A landscape with many valleys, sampled at points; each row gives a point and its height.
From any point a ball rolls to the lowest of the 2 points nearest to it. It stops when none of these is lower. Distance is the straight distance between rows; heights are no part of it.
Nosi: [ 12  27   2   0  14  27  -9  14 -11 -16  -4  -7  -2   5  16   1   5  24
 -31  -1 -43 -20  19]  h=2.59
vupu: [ 17  18 -24 -33 -21  -2  22 -20  14  -5  11  37  20  29 -15   5  16 -34
  36 -53 -24  10   2]  h=5.37
risiz: [-18  -3  -5  20 -43  -4  -6 -30 -29  -6   1 -17 -13 -33 -27  58 -31  -6
  17 -34  -4   0   6]  h=6.92
nik: [-49  -8   5  38 -19   7 -26 -39 -34  -1  31 -18  -8  -8 -63 -18  -7 -15
  46 -23   1  -8 -37]  h=2.71
nomak: [-14  -1 -38   9 -44  12  42  -4   7 -62   1   3   3  11 -30 -14  24  24
  38 -57  -7  -7  36]  h=4.42
mikug: [ -5  -7 -31  47 -17  11   2   1 -31 -36  -8  -3  -7 -22  -5  57  -8  34
   0  37   3 -22  13]  h=6.23
fime: [-23 -19   7   0  59   9  21  16 -32 -61  -1  -6 -12  32 -22  12  41  24
  -4  36 -57  15  13]  h=2.93
rur: [  5  10  35 -10 -50 -11 -31  14  -1  52 -26 -12  -5 -35   4  23 -17  12
  -4  14  32  -3 -17]  h=5.38
fub: [ 17  -3 -30  -9 -48  -5   1 -36  -1 -27  13  14  -2  30 -13  16  -1  -3
  25 -38 -36   0  -4]  h=4.99
Vupa: [-28  17 -21  18  29  18 -36  11   5  -8  12 -49   8  -8 -20 -25  -6  19
   3  10 -10 -61 -26]  h=3.82
zak: [ 25   6  29  -2 -35  16  18   0   4 -39   2  26   7  33 -15 -31  35  19
  41 -29   0  36 -23]  h=3.11
Tukam: [ 22 -17  -5  38  45  23  -3  31 -10 -14  11  27   3  49  47 -41  17   5
 -24  58   3  16   1]  h=4.46
kir: [ 29  42 -12 -25 -33  16   9  30  11  -4 -19  15   5 -30  10  54 -26  -7
   2 -25  16 -14  32]  h=7.05
Tep: [ 18  27  17 -37  -1 -21  13 -17   1  51 -38   8  35 -28  -9  -1  -5   9
  -6 -37   6  -4   8]  h=6.33
kitiv: [ 35  13  20 -49   9 -33 -18  -6  15  82 -24   4  12 -28 -14  32  -6 -21
 -42 -23   0   8  -7]  h=6.04
vasam: [-14 -24  14   4  34 -12   8   8   6  65 -17 -15  18 -13  24  39  -7 -47
 -16  20  26   7   7]  h=6.09
mel: [-41 -15  -6  41  27  -7  13 -32 -34 -27   5 -29 -19  -9   3   1 -22   1
  -7 -34 -13  13  10]  h=7.58
nogu: [-15  20 -38  -6 -53   5  43  11  33 -17   9   7   0  -8  -4   9  -8 -13
  41 -46  25 -12  23]  h=4.16
Gen: [ -7 -32  -1  12  30  13   4  13  11  20 -24 -18  37 -25  -1  65  12 -29
  -5  59   1 -18   8]  h=5.79
Diluk: [-14  -5  -2  23  37  33 -14  24  36  29  12   3  23   5   7   7  28 -57
   6  26  -4  -5 -28]  h=3.21
Muni: [ 30 -35  29  -6  95  -5   8  22   4  -2   6 -34  38  38  18  21   0 -10
 -37  16 -29   1   1]  h=4.47
Filon: [  1  -7 -11 -41  22  21  -4  38  26  -1  -1 -23   9  18  30   2  13 -20
   1  55  -6 -39  17]  h=2.55
dida: [-40  -8  19  17  -2  -4 -18  -1 -12   1  -3 -28 -21  12  17 -61 -15  15
  17   7  13   0 -24]  h=4.49
Rog: [ -6  -4 -16  21  50   2  28  33 -10 -72  16  17 -39  39  22 -35  20  32
 -29  20  -2  20  37]  h=5.44
bimi: [ -6 -16  18 -26   3 -18  39  -2 -24  29 -24   3  11  19  36   1   3 -15
  30  32  35  17  14]  h=6.15
Megu: [  8  16 -24   2 -20  26   8  12   5  44  -8  39  21  -6  37   4   4 -29
  -3  34   7 -15  28]  h=6.43
Baban: [ 18   7 -18  11 -13  -9   1 -10 -16  13 -36  14   7 -32  31   6 -39  29
 -41  -5  -2 -19  39]  h=3.77
Tof: [ 25 -12 -14 -22 -42 -36 -25 -38  29  -2  24  14 -28   1 -17   7 -19  -3
  -9 -23   0  12 -21]  h=4.48
mepil: [  9 -10   4 -11   1 -31 -45 -11  19  79  -7 -10  -4 -11 -23  32   0 -29
 -32  -3  -3   2 -36]  h=5.78
bova: [  9  -2 -23   1  12  10   6 -35  16  12   3  57  16  -6  -6   1  28 -40
  -5  14 -20  22  -2]  h=6.06
dudug: [-16 -13 -19   7  16   2  31  21  -5 -69  -8  44 -18  30   8 -77  38  20
   6  19   6  34  41]  h=5.84
zisu: [ 26  18 -11  15  10  53  15  52   2  -2  -5  25  21 -13  33  26  21   0
 -26  47  15 -19  49]  h=6.78
ger: [-25  -2  17 -27 -48 -32 -12  -8  15  60  -1  -3 -16  23 -10 -45 -11 -20
   9 -72  -5  20 -10]  h=2.79
pezep: [ 24  25  11 -25  11   6  22  27  21   4 -14  -9  11 -32  20  23  -9   4
  -5   4  37  -9  12]  h=6.71
Luki: [-30 -13  27  -4 -34 -32 -52  -6   4  51  10 -32 -43  -5   1 -45 -27   3
 -15   1  27   0 -25]  h=5.06
gusod: [-12 -10  16   4  64  17 -15  13   8  -2   1 -11  19  30  -4 -15  26 -31
   7  13 -31  12 -39]  h=3.66
Vaf: [ 10 -29   2  47  65  18   5  32   6 -44  23   1 -19  16  30   0   5  18
 -59  48 -11  15  14]  h=4.95
dani: [ -1  11 -31  10 -65  -1   6  16  25   0  27  -2 -26   9  21  11 -34 -16
  24 -28  35  -8  -4]  h=3.52
nafi: [ 17   3  28  32 -12 -13 -13 -17 -10 -13  16 -26  -6 -14 -24   7 -24  29
   8 -39  20  14 -44]  h=4.31
Nani: [ 36  16  20  15   3   5  -4   5 -37  16 -45   8  24 -22  21  48 -29  29
 -29  -6  -5   1  18]  h=4.24
regog: [ 28 -15   4 -27 -31 -40 -33 -11  20  46  13  23 -31  30  19 -15 -13 -22
 -19  -1  14  26 -25]  h=3.97
Bam: [-19  21 -11 -33 -54 -12 -21  -2  39  47   4   4 -17 -50 -36  22 -13 -31
  -6 -28   0 -14  -3]  h=7.87
fupe: [-34   9  -9  -2 -18  16   3   4  11  28   0  19 -10   7  37 -44   5 -35
   5   2  -2   0  22]  h=6.76
zok: [-20   9  20 -16 -34   0 -14  -2  11  36  21  -3 -35  11   4   8  -7 -53
  11 -42  -5  30 -13]  h=1.95
levaz: [-34 -11  23  -7 -21 -32 -56 -15   4  79  10 -26 -31 -20 -37  -5  -5 -22
 -22  -8   8   7 -36]  h=5.47
Pevob: [-10   4  12  10  -2  -6   7 -13 -28 -38   1 -44 -24 -40 -15  45 -38  31
 -14 -31  -3  -4  17]  h=7.26
zazu: [ 40  15 -20 -35  42  -7   8   1  -4  54 -11  19  55  -3  32 -24 -14  -6
 -27   1   5 -32  40]  h=8.50
bisuf: [  5  -8  19 -29 -18 -14 -24 -26   0 -49  21 -33 -22 -35 -51   6 -21  44
   1  13  -4 -27 -14]  h=4.53
litu: [ 15 -47  11  -8  61  -9 -20   3  12   0   5 -31  26  32  -1  39   9 -22
  -7  45 -30  -8 -30]  h=4.11
nuno: [ -3  -5  13 -22  43  -7 -13 -29 -12   5 -10  20  18  32 -12 -34  22 -21
   7 -10 -50  28 -30]  h=4.08
lizum: [ 18   7  30  15 -51 -24 -22 -21  -1  37  -8  -5  -1 -31 -39  30 -16  14
   9 -43  29  18 -37]  h=4.82
rudid: [ -2  27 -12  -9  12   9 -28  16  37  20   1 -14   5  -4  14 -48  -3   6
 -10   2   2 -37 -24]  h=3.27
ligis: [ 10  33 -11 -22 -62  -2 -36  24  11   6  -2 -11 -22 -35 -12  49 -53  -3
   6 -33  11 -29  -2]  h=7.46
zadul: [ 15   3  12  45  25  14  31   0 -25 -44  -8  18  -1 -34  -9  32  13  55
 -47  13 -20  21  26]  h=5.17
tofo: [ 12  24  -4 -28   8  11  16  -2 -20   1 -30  12  14 -11  27 -23  -1  34
 -37   7 -33 -24  64]  h=3.20
bomel: [ 28  28   6  21   8  44  40  40 -25 -23   7  41   9   4  32   3  33  24
 -18  27  23  15  58]  h=6.61
bivek: [-20  -6  -1  -6 -27 -14 -34 -35  -2 -23  38 -35 -19 -33 -63 -45 -33  23
  16   5  19 -45 -18]  h=4.03
sos: [  7  -3  19  27 -13   4  -6   7 -33 -77  31 -29 -22  25 -38 -12   2  67
  29   0   0  -2 -30]  h=4.22
Lol: [-44 -15  12  10   4 -15 -34 -22   9  10   5  10 -18   8 -39 -67   4 -39
  31 -37  -7  45 -48]  h=2.70
Pipeg: [ -3 -20   3  46   5  25 -33   4   1 -35  29   0 -38  -2  15  -9  -5  19
 -32  59 -13  -1 -12]  h=5.45
Vukis: [ 13  11 -18   5 -24  21  27   8   0 -36  10  43  -5  14  27 -36  21  14
  -6   4  11  10  44]  h=6.24
kes: [  6  -1 -34  -1  50 -14  46   4  -3 -33  10  15   7  24  18  -1  11 -16
  16  -6  20  18   4]  h=8.09
zav: [-51 -20 -12  25  -3  10 -31 -22 -23 -30  43 -26 -19  -7 -59 -41 -12 -18
  40  35  17 -31 -29]  h=3.39
dimod: [ 11  12 -40 -17 -22 -19 -28  23  26   7   1 -25 -16 -30   5  41 -53  -1
  -7  11  30 -46  -4]  h=7.81
zut: [  6  33  20 -35  18  20  19  13   7 -36   0   7  15  17 -16 -23  43   4
  33 -15 -18  11 -13]  h=2.41
Tes: [  2  28  -1 -16 -38  -3  12  29  26  46  21  10 -20  15  32  20 -24 -47
  12 -32  38  10   2]  h=2.78
lirat: [  6  -1  44 -35 -43 -22   9   0 -21  52 -33  -7   3  16  34  -7  -8  10
  16  18  30  12   6]  h=5.85
Biv: [-46  18   4  22  -1  29 -15 -12 -20 -13  -6 -26   3 -29 -33 -23  15  27
  12 -12 -29 -29  -4]  h=4.36
rut: [ 13   2  10 -45   8   3 -14  40   7  32 -15 -40  15  19  21  61 -16 -22
   8  27  -4 -33   1]  h=1.75
rez: [ 21 -15   3 -20  54  -6  -4  -6  -1  42  -7  17  27  24  40 -40   1 -12
 -34  31  -7  -5  16]  h=8.67
sas: [  3  -4   8 -31  78  25  29  21 -20 -30  -3  17  29  37 -11   0  58  -3
  -2  35 -44   7  25]  h=2.33
Ziz: [ -6   8   6  23   8  -5  -1 -17 -15  -7 -32 -16  24 -32 -15 -23   3  69
  -8  13  -8 -24 -15]  h=4.84
fon: [-12 -10   3  23 -52   8   5 -15   2  32  -3  41 -16  -2  44 -42 -10 -17
 -14 -19  11  26  37]  h=7.03
Pufe: [ -6  21 -25   3  12   4  47  28  -8 -74  15  -7 -21  29   4   2  19  27
  10 -46   6   2  44]  h=3.87
Kelep: [  2  28   4  -3 -10  22   5  19 -12 -62  19 -16 -25  24  -2  -7   9  39
  -3 -34 -39 -12  16]  h=3.26
Mazol: [-30  -7   0   3 -19 -12 -30 -36  -3  18  14   3   0  14 -51  -8  16 -29
  43 -18 -15   8 -55]  h=2.01
ruput: [-26 -15 -40  19  26 -18  19 -26   6 -40  18   7 -20  12  -8 -10  -8 -34
  17 -41  -5  25  -8]  h=7.85
zit: [ 29  13  31  15  44   8  42  15 -33 -20 -16  -5  22  -6   5  44   8  35
 -18   3  -5  19   8]  h=4.75
lobuf: [  3  -7 -19  44 -28  14  -2   9 -15 -65  27   2 -43  -3  13  14  -3  39
 -13  34   8  -3  17]  h=5.86
koso: [-12  -3 -37 -28  -2 -17  32 -23  15  16  -8  50  30  16  -8 -33  29 -40
  42  -7   1  14  -3]  h=5.74
dosi: [ 10  -9  21  -2  -1  32 -23  16  14  -5  -6 -13   7 -25  -5  53  17   0
  -5  64 -13 -19  -9]  h=5.46
tuse: [-14 -27 -19  23 -86  -1  16 -22  12   4  -8  26 -10   1  14 -37 -14   7
  18 -23  18   8  29]  h=7.06
Roza: [ 13 -15  35  27 -43   4   2 -16 -13 -50   3   1  -6   8 -26 -25  11  55
  28 -15   8  26 -24]  h=3.70
navas: [-13 -33  10 -12 -35 -62 -25 -35   3  59 -12  20 -17  22 -15 -53   2 -14
  -5 -28  14  44 -32]  h=3.41
bimok: [ -4 -30  24   0   0 -20  19 -40 -31   6 -27  24   6   1  19 -11   8  14
  -3  29  -7  35  12]  h=6.46
nin: [ 16  13  35 -47  38   8  18  24  -8  15  -9 -27  31  30   8  38  15 -14
  24   6 -10  -1 -13]  h=0.87
Dimid: [ 20  22 -50 -14  37 -12  43  -7  19   4  -2  21  31  -6  15 -15  -3  -9
  -9 -18  14 -16  26]  h=8.30
lufad: [ -6 -13 -11  26  14  -4 -18  12  -7   7   1  -8 -10  40  50 -39  -9  -1
   0  39  10  -5 -21]  h=3.93
Fomep: [ 14   3 -23  22  48  16 -19  12  41  32  -4   3  40 -14   4 -13  14 -18
 -28  19  -2 -33 -19]  h=2.81
Dez: [ 35   1  11 -13   2  -2 -26   1  12 -35   7 -18  -5 -38 -23  51 -15  36
 -13  31  -7 -18 -24]  h=5.00
vidu: [ -8 -48  25  10 -47 -18  28 -42  -6 -10 -24  29  -4  -3  -4 -31   9  10
  19 -14  19  53  14]  h=6.75
Sose: [-28  -3 -30  29 -11  -3  27 -25 -21   7 -22   1   8 -38  -5  55  -9 -12
  14  -4   6  -7  16]  h=6.60
puno: [ 17  28  -3 -33  39  22  20   6 -13   1 -15   7  50  20 -10  20  43  -8
  20  10 -39 -15   4]  h=1.65
pafit: [  1 -18 -10   7  35 -22  -9  -1  24  15  19 -28 -14  -5   7  25 -22 -29
  -9   2  26   2 -28]  h=6.40
kotu: [  2   9  19  -5  41   1  15   7  28  -3   4 -30   8 -35 -12  26   1  -5
   2 -16  25   3 -23]  h=6.68

Call two points neighbours if one is among the 2 nearest of the other. Go from one point of each pair to the other, from neighbour to neighbour, staying as low as possible. Name the highest point that can't be avoided.
nin and lufad -> Rog
zok and nin -> nomak
zok and Mazol -> navas
Nosi and nin -> sos

For each start below, name the point where the ball stops.
Dimid -> lufad
bimi -> nin
bomel -> lufad
vupu -> zok
ligis -> Mazol
Gen -> Mazol
zadul -> Nosi

For each start below, name every point that the ball comes to, in order.
tuse -> vidu > bimok > bimi > lirat > rur > lizum > nafi > Roza > zak > zut > puno > nin
zazu -> Dimid > kes > ruput > mel > Pevob > risiz > Sose > mikug > lobuf > Pipeg > Vaf > Tukam > lufad
koso -> vupu > fub > Tof > regog > navas > ger > zok
Tep -> kitiv > mepil > levaz > Luki > dida > lufad
